Points on a hilly landscape, in no order, each with its height.
A ball rolls from a point to the lowest of its 2 nearest points, and stops where none of them is lower. Distance is the straight distance between rows; heights are no part of it.
Q936 height 209: [147 138 110 148 104 141 119  94 141 134 159 161 163 137 137 127  98 124
 104 148  74 106 138 149 169 114 168 150 169  69  67 171  89  93  76 153
 116 129  78 121 100 100 184 107  91 164 102 186]
Q674 height 504: [162  91 153 120  96 124 122 124 151 146 102 120  84  89 139 101 108 156
 121 137 124 160  91 123 141 111 102  75  78 107 125 158 116 137 186  36
 127  35 127  77 130 141 105 136 118 135 205  73]
Q144 height 270: [152 126 117 110 140 150 160 137 130 173  89 107 122 150 109  70 154 126
 108 114 146 127 107  98  84  89 123  83 123 167 117 106  47 161 121  83
 144  78 123 119 137 108 114 107  75 124  65  90]
Q926 height 500: [162 108 109 142 109 101 135 136 133 171 140 155 150 140  94 142  78 133
 144 127  66 121 138 170 173  62 123  88 137 125  97  99 102  48 145 100
 158 103  88  84 146 133 109 105  83 147 189  60]
Q951 height 622: [ 95 134 194 179 149 108 130  84 144  92  82 145 114  71 146 155 109  99
 182 105  98 103 154  90  72 129 164 178 125 160 119 142 148 163 173 144
 129 133 163 108  81 139 115 168 161 106 147 176]
Q878 height 477: [198 129  86 142 126 148 130 150 106 191 148  86 155 149 103  90 142  95
  51 141 158 161 152  56 107 119 108  88 181 122 141  77 106 133 198 148
 170 123 135 150 123 109 138 100 121 135 121 178]
Q481 height 580: [108  90 146 135 121 114 175 135 145 116 176 104 114 119 129 194 112 117
 146  49 164 151 115  79 100 143  92  86 118 182 106 119 123 162 202  93
 141 121 164  99 118 128  63 160 122  98 165 103]
Q437 height 601: [ 66 145 167 161 158  81 136 123 131  90 135 177 142 103 150 136 129 120
 129  97  78 151 130 148 155 164 130 169 144 159 151 215 140 128 181 176
  97 182 162 117 116 122 101 186 171 109 158 161]
Q61 height 158: [114 125 158 129  90 121 138 110 135  91 126 201 141  86 119 177  96 136
 175 123 102  78 139 168 128 117 152 168 139  70  80 153 145  91  62 129
 121 161  99 119  98 136 145 145 140 144 167 137]
Q157 height 336: [167 119 156 150 106 120 137 159 142 101 161  98 142 123 175 123 125 125
 112 163 202 152 127 124 112 158 113  70 171 143 155 122 200 123 139 120
 187 126 148 137 116 121 109 111 182 100 184 152]
Q717 height 118: [155 125 129 144 105 160 132 111 129 163 131 140 128 131 107 139 116  99
 181  42  49  97 134 159 169  74  97 156 133 100  80  80 101  94 123 102
 116 146 111  99 123 138 164 160 106 168 132  99]
Q172 height 349: [ 40 163 168 123 132  70 143  82 137  65 121 148 146 121 153 167 147 123
 180 152 119 124 181 116 110 182 163 137 157 153 168 129 149 150 115 186
 128 176 133 145 100 109  89 129 195 139 101 153]
Q652 height 396: [113 138 137 156 130  67  98 136 143 128 115 159 122 152 117 165  79 115
 158 169 111  96 148 143 139 100 125 114 143 104 120 120 184  98 147 172
 143 131 107 121 119 121  99 106 127 110 147 107]
Q775 height 386: [122 149 147 153 151 127  87 160 158  77 117 108  60 138 182 149 134  98
 113 163 157 134 119 137 129 155  99 153  55 125 139 125 201 153 179 128
 156 124 178 162 161 145 121 183 209 131 198 133]
Q11 height 442: [179 143 137 151 131 145 137 161 172 142  97  92 112 125 167 100 111 105
  86 171 186 123 136  81  92 137 110  81 127 137  95 127 117 169 157  99
 145  72 147 130 120 117 139 145 174 115 145 140]
Q128 height 339: [155 100 108 157 136 149 141 158  86 149 168 117 119 130 146 128 141 127
 101 130 166 137  98 116 102 129 151 153 149 132 139 175 130 122 183 157
 111 155 118  97 137 125 126 131  85  89 116 151]
Q23 height 374: [148 163 140 128 135 141 125 171 139  93 115  97 130 139 176 124 139 144
  83 163 216 164  70 159 116 172 135  61 152 137 140 132 173 121  66 141
 157 132 149 169 123 103 109 128 203 114 163 147]
Q400 height 544: [127 110 113 140 128 162 174 105  92 115 145 127 109 143 164 138 155 136
 196 133 113 111 109  85 107 107 169 191 154  98  96 116 110 125  69 147
 104 116  61 126 109 138 168 112 101 139  81 141]
Q518 height 347: [135 104 114 110 188 143 169 127  73 129 150  98 146 137 128 100 165 169
 131 161 156 121 120  77  78 106 160 185 163 142 164 100 132  99  74 142
 138  76  95 173 128 166 152  93  73 106  77 158]
Q118 height 216: [117 135 156 131 113 133 150 115 119 114 154 148 175  83 116 119 144 142
  84 131 111 116 120 154 136 176 160 188 176 117 139 207 109 147 108 152
  96 217 145 150  97 102 189 151 147 136 122 189]
Q533 height 316: [ 36 148 143 134 139  92 122 110 117 101 114 137  95 128 144 158 142 118
 162 167 115  91 176 100  91 173 150 151 149 155 168  99 139 181 129 175
 109 154 125 177 124  95 126 108 171 163  83 132]
Q763 height 411: [142 135 134 166 144 127 101 153 171  90 123  71  95 137 170 150 171 119
  89 118 170 179 121  90  88 151  83 119  73 138 180 122 202 182 209 125
 150 113 184 141 136 131 109 173 174 116 178 146]
Q626 height 202: [ 95 174  94 109 151 127 122 179 134 105 120 119 135 156 101 106 107 116
  60 169 114 120 131 153 131 189  99  71 179 171 147  95  86 136  69 156
 163 123 148 189 145 101 132 134 170 163  96 131]
Q746 height 492: [140 100 106 130  82 176 117 128 111 146  84 101 113 141 104 110 131 187
 148 135 171 134  93 140 114  95 163 166 109  66 153 190 109 132  61 143
  95 180  83 119  98  99 137  68  76 114  91 154]
Q656 height 212: [155 111 121 122 149 164 140 124 125 146 113 138  95 118 134 102 177 135
 133  79 112 155  85 111 100 120 129 180 115  96 119 128 129 133 124 112
  80  89 110 133 118 168 181 172  99 138 100 143]
Q207 height 197: [119 168  95 129 136  92  84 139 124 115 129 147 128 141 123 121 138 105
  60 144 103 151 127 189 195 154 116 114 124 132 156 138 122 132 118 153
 115 147 133 167 164 113 155 156 143 150 116 152]
Q808 height 570: [101 118 135 120 159 120  90 135 153 144 118 151 121  91 133 129 138 136
 128  67  96 179 113 118 164 163  66 149  89 153 158 177 126 131 199 109
  91 132 148 107 116 118 112 167 151 114 162 118]
Q291 height 449: [169 145  70 186 115 180 134 136  89 167 160  75 172 166  89 111 114  74
  83 110 136 161 144 105 137  95  98 103 158 110 147  56 124 134 156 164
 194 165 162 145 151 115 114  96  98 126 133 181]
Q601 height 602: [ 89 100 153 133 151 152 145 129  97 130 137 134  78  92 131 138 118 110
 166 108 113  82 116 127  68 131 142 211  93 117  97 104 145 165 143 113
 123 151 143 139 133 163 165 186 127 145 147  98]
Q599 height 364: [ 90 153 116  70 125  98 143 121 127 125 140 172 106 130 174 175 130 132
 150 125  89 137  86 140 172 199 116 141 129 112  92 173 130  83  93 109
  53 114 111 135 128 119 117 156 148 153 127  89]
Q254 height 252: [121 113  91  83 155 126 135 163 154 109 142 124 145 117 118 125 104 141
 106 182 141  65 156 145 101 142 142 150 139 115 119  90 144  65  84 123
 174  77 106 164 135 178 167  90 135 129 153  86]
Q996 height 206: [134 123  99 102 151 123 139 168 142 137 153 123 152 110 134 107 117 134
  77 189 140  78 149 124 113 174 129 151 179 124 119 119 134  74 116 164
 135  88 129 166 105 131 186 117 145 130 123 135]
Q422 height 381: [162 115 102 209 118 155 124 157  88 127 165 133 131 160 147 148 114 126
 130 141 121 144  90 143 139  94 129 148 140  66 118 185 149 100 160 198
 110 206  88  72 136 115 119 130  81  95 141 165]
Q357 height 479: [163 108 108 154 117 128 106 136 132 172 132 114 132 159 121  96  83 134
 110 159 111 149 132 154 153  62 143  77 129 102 117 109  86  91 161 122
 178 132  71  85 169 110  97  89  89 148 166  82]
Q201 height 427: [130 157 173 114 126  97 158 121 100  78 181 123 201 120 151 123 151 105
 131 105 157 162 129 119 139 173 158 102 187 211 155 131 134 137 131 159
 141 146 180 114 105 130  98 153 169  91 113 176]
Q923 height 525: [120 114 125 126 127 184 156 106 104 127 101 104 105 130 120 121 174 180
 169 123 158 116 114  93  84  90 158 167 137 108 118 131 105 137  42 137
  92 123  82 144  86 115 159  82  88 137  62 144]
Q729 height 293: [ 78  98  78  68 138 139 132 143 141 110 141 128 138 163 117 149 104 146
 145 182 120  76 142 147 114 125 164 144 138 117 120  82 121  71  69 122
 166  94  87 153 156 164 109  65 101 136 114  62]
Q76 height 379: [ 61 166 174  85 104  70 146 110 101  49 174 155 157 117 137 183 144 110
 151 151 120 113 146 159 147 170 150 129 158 140 162 142 146 109  96 174
 128 189 150 133 138 138  80 150 176 130 137 123]
Q119 height 259: [114 161 134 134 162 111  99 111  97 132 107 145 119 127 134  83 139 100
  74 140 105 117 130 159 144 119 166 145  90 155 157 137 112 161 166 166
 114 125 143 140 163 142 143 165 124 129 117 133]
Q905 height 122: [116 185 107  99 154 122 118 144 116 131 119 121 136 150 118 104 158 134
  60 137 115 134 112 153 190 169 133 100 142 155 127 110  84 100  79 139
 109 134 154 187 143  89 159 160 161 176  87 152]
Q959 height 331: [153 125 116 101 140 137 146 121 120 160 130 102 143 149  88 104 158  98
 101 107 157 120 163  85  98 113 116 115 126 188 137  83  81 171 159 113
 156 100 153 142 133 119 118 112  94 119  81 113]
Q150 height 300: [150 162 154 114 172  98 118 115 126 120  99 139 151  91 131  62 123 113
  63 164 136 108 132 144 139 124 159 133 112 165 157 156 113 152 131 137
 146  68 154 149 137 164 158 159 134 109 138 153]
Q940 height 150: [126 128 140 143 156 125 153 146 107 135 178 124 158 100 139 115 139 119
  80 154 108  63 140 117 121 161 140 195 187 129 127 157 144 105 147 172
 114 152 143 167 110 135 198 146 133 140 136 170]
Q91 height 267: [ 58 171 126 105 157 108 104 109 111 132  84 124  71 144 121 134 174 129
 142 138 121 115 147 116 122 163 147 136 105 155 153 107 119 156 111 150
  81 118 130 193 141  93 139 143 162 166  75 109]
Q927 height 586: [141 140 154 150 154 162 120 135 129 131 129 102 100 110 158 133 137  83
 118 114 139  73 137 117  94 115 133 182  88 124 105 100 150 155 175 134
 130 127 183 145 134 159 159 186 169 134 152 146]
Q134 height 636: [157  73 138 108 104 148 159  96 173 140 115 119  94 100 110 164 132 161
 151  31 148 184  70  89  96 122  83 122  88 121  94 112 127 188 146  66
 115  78 132  82  94 150 115 146  75 120 117 108]
Q313 height 407: [167 150 129 144 139 178 130 166 157 124  88  74 114 143 165  99 150 150
  74 175 211 155 104 114  99 144 129  50 145 122 114 120 140 126  90 118
 147  99 137 168 119 100 131 106 174 111 138 170]
Q226 height 195: [183 135 110 140 128 142 122 110 139 165 121 146 121 124 157 110 103  98
 157 107  61 136 123 118 162  96 102 149 125  95  96 118 102  91 157 132
  95  76  96  81 133 119 143 155  81 150 111 126]
Q950 height 265: [ 73 157  98  95 133 100  31 122 152  66 115 163 119 100 102 162 116 128
  68 177  83 110 156 195 149 143 154 112 111 114 103 152 126  91  65 111
 147 141 171 121 127 136 142 116 164 155 144 113]
Q70 height 156: [121 141 131 131 125 147 120  92 108 102 159 156 162 132 154 139  89 113
 112 178 113  90 138 144 140  98 189 168 142  82 100 142 114  87  75 169
 133 133  86 138 117 131 134 107 108 126 131 190]
Q780 height 552: [115 125 129 126 132 171 153  91  90 114 155 113 113 135 110 171 205 136
 133  48 137 116 141 119  96 123 148 159  61 146 137  75 137 163 159 142
 124 157 197 111 149 170 133 155 118 101 127 134]
Q675 height 587: [129 135 136 166 155 126 115 145 140 138 147 138 154 111 134 138 125 115
 118  88  74 132 117 113 165 175  87 144 155 141 143 185 157  99 204 162
  85 163 145 114 112 115 137 176 137 133 145 171]
Q958 height 424: [151  89  91 110 133 155 128 168 121 163 130  77 138 142 107 113 132 184
 103 200 189 125 108 118  96 122 146 118 151 110 166 130 142  78  95 139
 148 133  86 162 132 132 143  55 114 113 127 147]
Q492 height 688: [112 136 133 144 100 142  84 106 162 150  67 157  87 131 120 105  85 104
 152 105 105 105 140 171 165  99 117 111  91  88  94 145 116 163 122 111
 121 163 125  89 118  98 134 123 136 146 113  63]
Q821 height 619: [156  80 151 121 116 151 122 108 187 130 114  89 115 102 115 149 144 164
 127  47 169 164 117  71  88 134  89 159  71 124 132 135 170 169 186  87
 131  91 158 113  86 139 134 142  98 106 157 133]
Q906 height 472: [173 121 109 135 134 130 141 181 158 177 139 101 143 113 126 103 118 102
  79 157 149 132 174  41  97 138  78  77 188 143 125 107 112 141 202 134
 167  86 135 139 103  94 136 127 155 129 147 129]
Q380 height 439: [154 113 130 170 103 139 100 119 148 129 108 133 106 152 174 134 107 143
 153 143 157 129 110 156 144  86 162 125  71  77 107 145 169  98 124 114
 135 119  80  81 133 122 118 105 112 112 159 117]
Q530 height 315: [111 109 106  86 100 136 166 205 117 111 170 104 183 130  65 115  69 159
  79 167 137 126 147 188 133 197 121  78 202 177 148 124  90 117  66 120
 168 167 143 139 155 131 108 105 144 137 119 104]
Q770 height 451: [106 127 121 122  94  86 124 121 105 106 158 130 183 150  72 164  95 137
 128 155 111 138 152 192 180 110 128 105 136 102 162 152 132  88  76 138
 145 188 136 120 166 138  91  79  97 113 150 147]
Q961 height 271: [107 158 146  97 113 106 140 133 120 130 147 166 145 122 113 116 137 155
 102 110 125 142  95 158 157 195 131 156 166 137 120 212 100 140 107 131
  83 193 126 159 104  86 164 141 157 136 123 129]
Q863 height 370: [ 82 123 114 136 163 100 106 129  97 125 129 144 114 160 138 160  91  93
 153 194  97  67 138 151 123 105 160 164 116  98 107 104 147  87 142 178
 144 141 101 128 156 145  99 108 111 136 132  93]
Q932 height 529: [174 110 139 115 119 139  98 122 135 140 132 126  91  79 139 116 146 148
  99 111 129 200  62 123 165 128 112 102  54 136 145 174 138 120 194  68
 120  58 134 103 144 146 104 170 141 119 212 118]
Q95 height 712: [132 156  93  95  66 145 135  94 155 124 124 158 139 143 162 166 104 123
 184 101 114 115 137 151 190 116 139  81 139  99  68 109  82  82  38 106
 122 109  87 109 101 106 149  95 154 153 104 128]
Q459 height 594: [137 137  89 135 132 144 121 128 153 146 121 113 111 156 165 141 101  85
 154 161 144 106 155 106 124 116 122 115 147  95  95  69 138 110 107 166
 132 107 114 139 118 112 143 109 163 146 105 132]
Q864 height 473: [167 106 148 149  84 145 110 138 177 136  92 117  84 131 160 105 103 172
 117 179 175 153 114 146 135 128 125  65  90  81 114 161 157 133 165  64
 141  86 108  91 111 111 127  98 139 118 189  96]
Q584 height 333: [134 136 134 117 151 101 109 135 148 109 128 112 175 102 105  90 122 135
  51 170 143 104 167 165 156 128 130 108 111 166 181 125 121 126 122 126
 179 111 189 147 141 167 148 138 155 116 144 145]
Q439 height 275: [152  69 150 116 183 147 159 131 133 110 123 154 132 128 108  75 128 123
 154 148 125  93 156  97 100  98 155 169 135  99  66  72 103 149  94  87
 165 101  98 145 156 227 162 159 127 146 116 130]
Q859 height 600: [143  71 181 126 110 120 159 128 183 116 139  89 149 103 128 157 119 141
 130 101 194 120 155  64  69 131  96 119 118 172 123 119 148 161 178  70
 167  91 166 113  85 120 117 129 122  93 167 113]
Q359 height 274: [133 125 120  94 149 163 156 121 158 152 108 146 108  72 148 119 147 157
 167  48  81 172  94  92 123 163  70 153 136  95  99 140 114 168 132  71
  56  84 130 137  88 139 177 169 125 161  76 130]
Q255 height 455: [133 111  93 110 104 157  93 154 144 152 101 119 129 143 107 125 137 185
 100 148 167 119 125 159 127 137 134 132 129  79 157 149 148 111  90 141
 128 162  95 143 118 112 158  80 119 129 113 126]
Q707 height 294: [114 120 145 150 162 118 159 139 128 151 127 155 121  93 158  93 101 106
 129 133  89 114  97  92 112 156 103 145 165 159 122 199 102 163 185 125
  76  97 107 105  98 123 143 160  95 120  98 124]
Q338 height 608: [149 103  81 125 115 135 101 155 171 165 144 120 110 133 151 180  93 122
 143 167 126 119 154 108 143 114  96 134 138  61  96  77 189  39 141 135
 137 106 100 133 115 112 134 101 144 145 169 105]
Q570 height 325: [150 156 113  98 139  81 110 124 134 133 103 122 104 131 147 117 160 111
 112 183 145 147 142 112 163 132 124  66  88 170 147  84 125 114 123 116
 131  46 130 151 168 135  97 129 157 128 135  90]
Q815 height 211: [ 80 152 146  88 121  97 104  99 131 101 117 198 139  85 108 167 114 135
 109 147  75  89 134 183 146 145 155 161 120 100 114 162 128 108  84 123
 116 154 129 136 109 135 147 139 144 152 148 114]
Q767 height 238: [160  64 192 162 188 156 136 143 122 118 109 166 139 123 101  88 110 125
 139 135  99  94 138 137 122  62 156 179 119  60  62  97 130 137 121  90
 164 144 117 120 139 224 173 173 113 133 152 138]
Q156 height 193: [ 62 173 118  80 138 122 101 123 107 136  94 124  75 158  92 106 166 133
 131 110 128 136 128 163 158 139 117  96  87 178 152  94  91 161  82 122
 116 141 150 181 163 107 103 138 162 159  94  71]
Q865 height 352: [ 89 126 130 122 154  95  80 147 158  88 112 117  74 143 156 160 137  97
 121 173 156 101 144 148 105 162 108 136  90 127 165  96 205 160 137 146
 158 132 170 190 148 135 122 132 197 141 153 104]
Q960 height 448: [152 127 111 167  93 113 109 112 131 169 106 128 136 144 106  78  88 121
 135 147 136 172 144 133 137  76 119  46 143 105 140 131 112 158 140 125
 154 125  73  76 134  76  78  63  84 132 111 103]
Q466 height 332: [116 140 125 108 114 136 154 152 101 146 131 116 155 154  88  92 133 152
 106 124 143 137  86 144 135 190 113 102 205 167 136 182  75 145  86 116
 100 205 128 145 131  81 136 121 137 139  94 143]
Q703 height 562: [ 80 128 159 133 126  88 140 144 140  98 155 147 119 113 152 165  76 110
 187  76 120 149 125 121 134 141  86  93 113 198 115 148 137 141 175 101
 120 130 156  93 131 129  48 167 159  98 184  92]
Q189 height 522: [158 109 138 134  71 103 137 104 116 151 144 134 125 126  96 155 118 145
 190  97 117 148 140 140 159  76 128  78 102 128 133 112 150  90 147  89
 129  97  98  65 141 130  81 102  86 118 176  82]
Q623 height 181: [131 127 113 108 148 155 123 129 113 162 102  96  98 159 112  87 176 156
 122 105 137 136  85 142 103  81 151 133  82 151 145 110  83 124 109  93
 124 101 113 145 179 125 120 123  81 127  94  93]
Q720 height 545: [133 123 158 150 105  91 148 122 138 139 138 150 126  79 140 167  74 118
 212  88 105 144 123 101 156 104  86  75 118 165 102 147 128 118 162  76
 108  81 127  75 113 124  69 137 115 103 160 105]
Q850 height 313: [ 64 136 124 102 144  91  56 143 160  68 103 145 107 114 134 147 125 122
  77 193 128 100 147 182 123 150 126 134 107 115 151 133 185 124 111 133
 170 157 161 153 137 146 127 113 172 126 151  96]
Q678 height 450: [144 160 132 105 115  86 133 119  83  86 133 115 200 135 131 124 168 150
 137 114 170 199 110 119 131 182 147  92 182 194 187 152 126 150 101 159
 115 159 154 132 125 124  81 106 138 107 114 183]
Q918 height 378: [142 146 123 150  86 119 109  92 147 153  84 156 141 130 113 110 136 136
 148  92 114 164 152 100 153 126 120 120 136 113 130 177 122 162 169 134
  72 120 104  79  82  68 141  94  94 120  59 146]
Q6 height 258: [ 71 144 111 109 139 130 118 183 142  92 134 130 137 141  84 121  68 106
  78 161 113  82 161 184 132 162 108  78 158 169 135 111  82 136  89 143
 174 155 154 147 151 139 120 113 169 144 124  81]
Q552 height 377: [163  95 149 151 113 128 133 158 147 105 153  66  99 138 147 169 166 141
 113 117 192 174 125  80 100 159  92  77 115 145 149 108 181 156 199  92
 170 114 167 142 135 134  85 140 176 117 210 142]
Q636 height 184: [119 143 175 164 103 130 142 113 130 139 128 173 145 103  99 167  90 117
 162  68  80  77 134 159 147 103 127 161 163 107  70 123 108 111 116 117
 116 188 126 118  99 135 177 158 145 151 153 125]
Q304 height 415: [150 148 139 189 111 112 110  95 128 163  89 153 139 131 119  90  88  98
 140 124 106 139 158 118 136  81 125 101 138 125 110 155 104 153 161 151
 111 128 102  63 104  92 107  95  75 113  83 117]
Q877 height 530: [ 76 148 144 113 128 165 121  67  84 116 120 105  98 135  89 160 199 152
 149  67 132 128 144 129  98 124 179 150  49 155 169  91 122 197 122 143
 110 170 174 138 152 140 101 124 126 117  89 137]
Q777 height 90: [124 114 142 163 142 138 158 132  88 123 168 139 156 107 129 120 120 121
 114 141 110  72 123 152 126  96 167 193 149 102 116 130 130 105 123 170
 141 159 133 132 143 156 174 139  97 117 150 163]
Q190 height 420: [113 135 125 171 108  82 125 141 123 107 159 144 147 132 115 186  98 129
 137 167 137 137 133 162 130 102 103 112 150  92 171 129 204  99 126 175
 163 178 113 141 136 108  98  87 124 107 164 140]
Q136 height 478: [131 140 133 130 126 114 109 100 114  99  91 102 160 143 118 125 187 157
 118  90 187 194 137 107 105 155 147 113 121 176 197 151 157 185 126 156
 139 155 180 124 100 138  86  93 133  86  85 212]
Q451 height 505: [104 153 136 119 100 130 122  71  93  96 144 118 152 136  88 155 183 148
 174  78 148 149 166 107 126 132 159 132 115 152 185 124 144 152 114 154
 114 154 165 128 127 135 107  95 135 111  82 172]
Q782 height 417: [168 151  85 157 135 189 129 124 102 136 168  60 130 201 127 124 149  94
 108 131 155 172 133  89 117  86 133 108 103 106 140  40 118 136 135 162
 190 139 145 146 171 137  84  94 118 108 111 179]
Q358 height 247: [147 106 113 145 153 122 162 131 111 160 118 172 128 123 172  85  91 105
 156 152  78 131  95 108 129 105 124 159 156 110  94 157  93 129 141 116
  89  73  68  86 120 136 153 152  58 139  90 110]
Q982 height 373: [ 98 117  98 114 115 131 162 184  69 133 139 104 175 174  68 102  95 124
  79 160 111 118 117 179 127 178  91 111 194 156 168 157  83 164  74 133
 133 228 134 157 174 113 118 108 107 142 119 131]
Q553 height 192: [183 102 177 161 173 122 145 134 135 130  99 164 158  97  98  80  88 105
 117 131  99  95 146 126 107  69 110 142 140 121  98 138 131 146 149  98
 159  88 129 103 123 202 164 155  95 108 155 125]
Q154 height 412: [158 111 132 180 110 158 123 130 124 116 161 132 105 156 172 163 111 125
 172 123 146 126  87 152 134  77 155 153 101  70  92 177 179  81 137 173
 116 151  87  70 138 130 104 133 113  99 171 144]
Q639 height 480: [132 107  99  87  86  91 118 134 108 134 140 141 179 119  66 132  99 184
  97 150 131 147 107 204 166 135 147 110 129 128 172 168  94  92  70  93
 136 175 123 112 151 134 113  91  84 129 161 123]
Q90 height 571: [138 130 167 156 119 169 166  97 129 109 154 124 110 115 125 178 131  88
 159  37 118  98 138  97 102 105 125 159  91 146  73  87 140 154 159 115
 140 119 196  96 118 172 123 185 139 119 148 142]
Q790 height 723: [126 166 104  93  81 154  99  67 134 118 119 125 118 169 127 174 153 133
 166 113  98 137 149 134 192 135 152 124 112  77 120  89 110  78  48 145
  91 134  87 149 130  89 138  96 135 180  86 146]
Q983 height 273: [127 172 112  80 137  97 121 148 127 144  82 137  87 120 134 106 179 134
 123 122 137 175 107 137 156 146 107  83  70 195 132  98  96 140 120  92
 105  84 156 157 160 104 103 166 188 134 126  64]
Q977 height 382: [141 134 114 137 133 143 153 104 101 143 177  72 149 164  98 139 152  85
 113 104 161 123 171  85 105  94 127 125  85 144 140  35 137 152 161 135
 179 127 184 121 154 151  81 104  95  96 118 145]
Q989 height 404: [ 94 159 152 116 129  96 185 135  86  58 208 137 154 125 176 164 144  90
 160 148 157 116 115 130 119 186 156 127 189 173 140 151 137 121 123 186
 123 169 150 128 132 140  88 170 178 105 124 142]
Q38 height 337: [138 119 145 141 119 115 137 106 134 151 107 163 165 111 121 100 134 131
 113  90 114 127 142  84 126 155 116 152 174 147 130 203 119 165 166 125
  89 132 126 113  70 103 171 127 103 115  91 165]
Q223 height 733: [144 153  99 102 102 172 129  82 113 145 113 103 129 151 100 124 197 148
 151  85 102 130 125 122 160 145 144 153 125 112 127 104 113 102  87 138
  70 135 109 157 131 101 170 103 117 173  67 157]
Q884 height 510: [136 122 137  94  67  93  95 115 112 115 125 140 191 117  82 138 153 181
 146  99 158 170 123 176 170 153 127 136 111 120 171 188 130 119  93 102
  94 207 143 127 123 120 134  97 119 108 152 148]
Q382 height 310: [110  81 153 104 172 136 164 123 107 103 149 137 128 124 126  95 156 154
 168 154 149 102 139  96  76 116 160 159 149 129 114  75 142 144  65 102
 146  91  93 161 126 211 161 123 120 123  93 119]
Q184 height 702: [118 145  88 100  87 151  94 113 165 131  87 165  87 148 156 138  95 118
 148 126  93 111 125 185 179  98 146  89 118  88  72 132  60 117  68 113
 127 125  92 100 144  98 132 104 143 157  90 105]
Q555 height 60: [111 152 109  92 157 163  80 134 118 156  63  98 100 170  90  91 171 147
  93 139 129 145 108 153 148  94 129 123  67 137 183  97 105 128 100 127
 124 132 130 169 196 113 116 118 113 155  93 110]
Q760 height 671: [115 122 141 130  93 130 127 121 160 166  96 145  94 116 135 113  96 141
 152  71 122 168 121 136 128 111  90 112 103 133  98 161 108 184 162  86
  90 156 119  68 107  85 112 122 122 124 128  66]
Q7 height 654: [121 109 141 112  95 138 130  85 146 153 105 143 106 116 108 126 126 144
 175  16 109 174 119 113 110 113  89 142  84 135 109 124 117 185 147  65
  90 114 137  83 104 116 126 141  73 136  97  63]
Q102 height 388: [149  96  88 123 155 143 146 162 121 172 126  78 121 141 135  94 157 169
 120 177 155 113 110  86  77 120 134 152 163 129 137 129 105  96 132 144
 124 104  72 145 117  98 154  86  78 131  93 117]
Q693 height 579: [143 124  92 115 123 134 149 117 125 159 153 104 107 145 146 132 124  90
 187 125 117  92 157  78 103 108 107 141 128 130  94  43 114 113 143 118
 123  84 115 121 142 126 136 129 111 142  90 101]
Q298 height 295: [153 126 141 164 123 139 146 153 114 135 168 110 128 128 147 131 126 101
 115 113 176 137 128 122 103 123 126 105 142 150 125 134 161 142 161 137
 154 161 144 120 139 130 116 132 145  85 142 153]
Q284 height 363: [123 139 126 111 156  73 108 126 113 110 129 126 142 133 100 102 143 110
  92 195 135 126 153 152 179 106 124  81  82 185 187  99 137 122 143 117
 167  94 150 153 192 157  86 121 138 108 138  99]
Q410 height 338: [104  95 101 107 123 124 125 129 116 136 137 144 122 172 149 152 113 130
 176 172  98  83 123 153 121  93 156 172 118  92 114 119 117  84 109 139
 140 133  62 122 152 115 120  94  73 147 113  63]
Q292 height 551: [157 125 112 123 142 148 105 135 128 151 138 134  97 102 144 123 156 129
  93  85 121 198  80 104 139 161  99 105  88 154 149 171 125 137 206 124
  92 109 138 103 142 134  98 180 122 103 151 145]
Q723 height 611: [ 83 143 189 170 151  60 133 119 147  96 104 153 148 109 156 119  99 102
 152 127 120 116 164 133 113 126 140 137 170 168 153 175 143 140 172 162
 132 154 160 108  85 130  91 165 190  90 149 163]
Q386 height 157: [165  96 134 138 167 151 127 132 103 129 138 151 135 108 149  88 158 136
 106 133 111 126 107 126 117  95 153 196 122  85 133 128 151 113 114 145
 117  96  84 152 129 179 190 148  88 129 125 170]
Q491 height 318: [102 138 124  61 134 130 158 123 145 132 116 163 120  86 159 143 154 180
 179  75  86 167  83 114 145 196  95 160 128 106 114 164 144 130  95  96
  42  84 122 165  80 125 166 153 149 156 109 117]
Q803 height 621: [174  84 114 135  99 160  92 153 196 180 118  89  99 101 136 166 102 142
 145 113 127 112 132 118 134  99  68 136 100  49 117  96 197  66 156 108
 131 122 120 115 107 109 148 124 143 156 176 104]
Q554 height 560: [119 116 103 132 154 142 165 100  92 131 136 105 118 162 140 103 155 125
 186 135  84 109 127  74  97 109 154 187 141 122  95  59  88 132 106 126
 107  92  78 132 127 132 151 111  59 171  49 100]
Q771 height 244: [146 128 166 168 143 103 147 141 132 141 136 149 135 122 137 108  71  92
 129 151 131  94 144 124 114 100 126  89 147 164 100 140 124 133 169  99
 157 101 137  98 132 139 108 133 125  85 162 115]

Two balls start at each pair of points below. Name the first point that both come to, or write -.
Q639, Q189 -> -
Q927, Q821 -> -
Q201, Q481 -> -
Q223, Q459 -> Q923
Q720, Q723 -> -

Call two points neighbours if one is among the 2 nearest of the other. Go from one point of each pair to the other, from neighbour to neighbour, staying as low as possible. Name the highest point that can't be avoided.
Q298, Q717 -> Q763
Q61, Q717 -> Q636
Q555, Q777 -> Q982
Q555, Q905 -> Q284
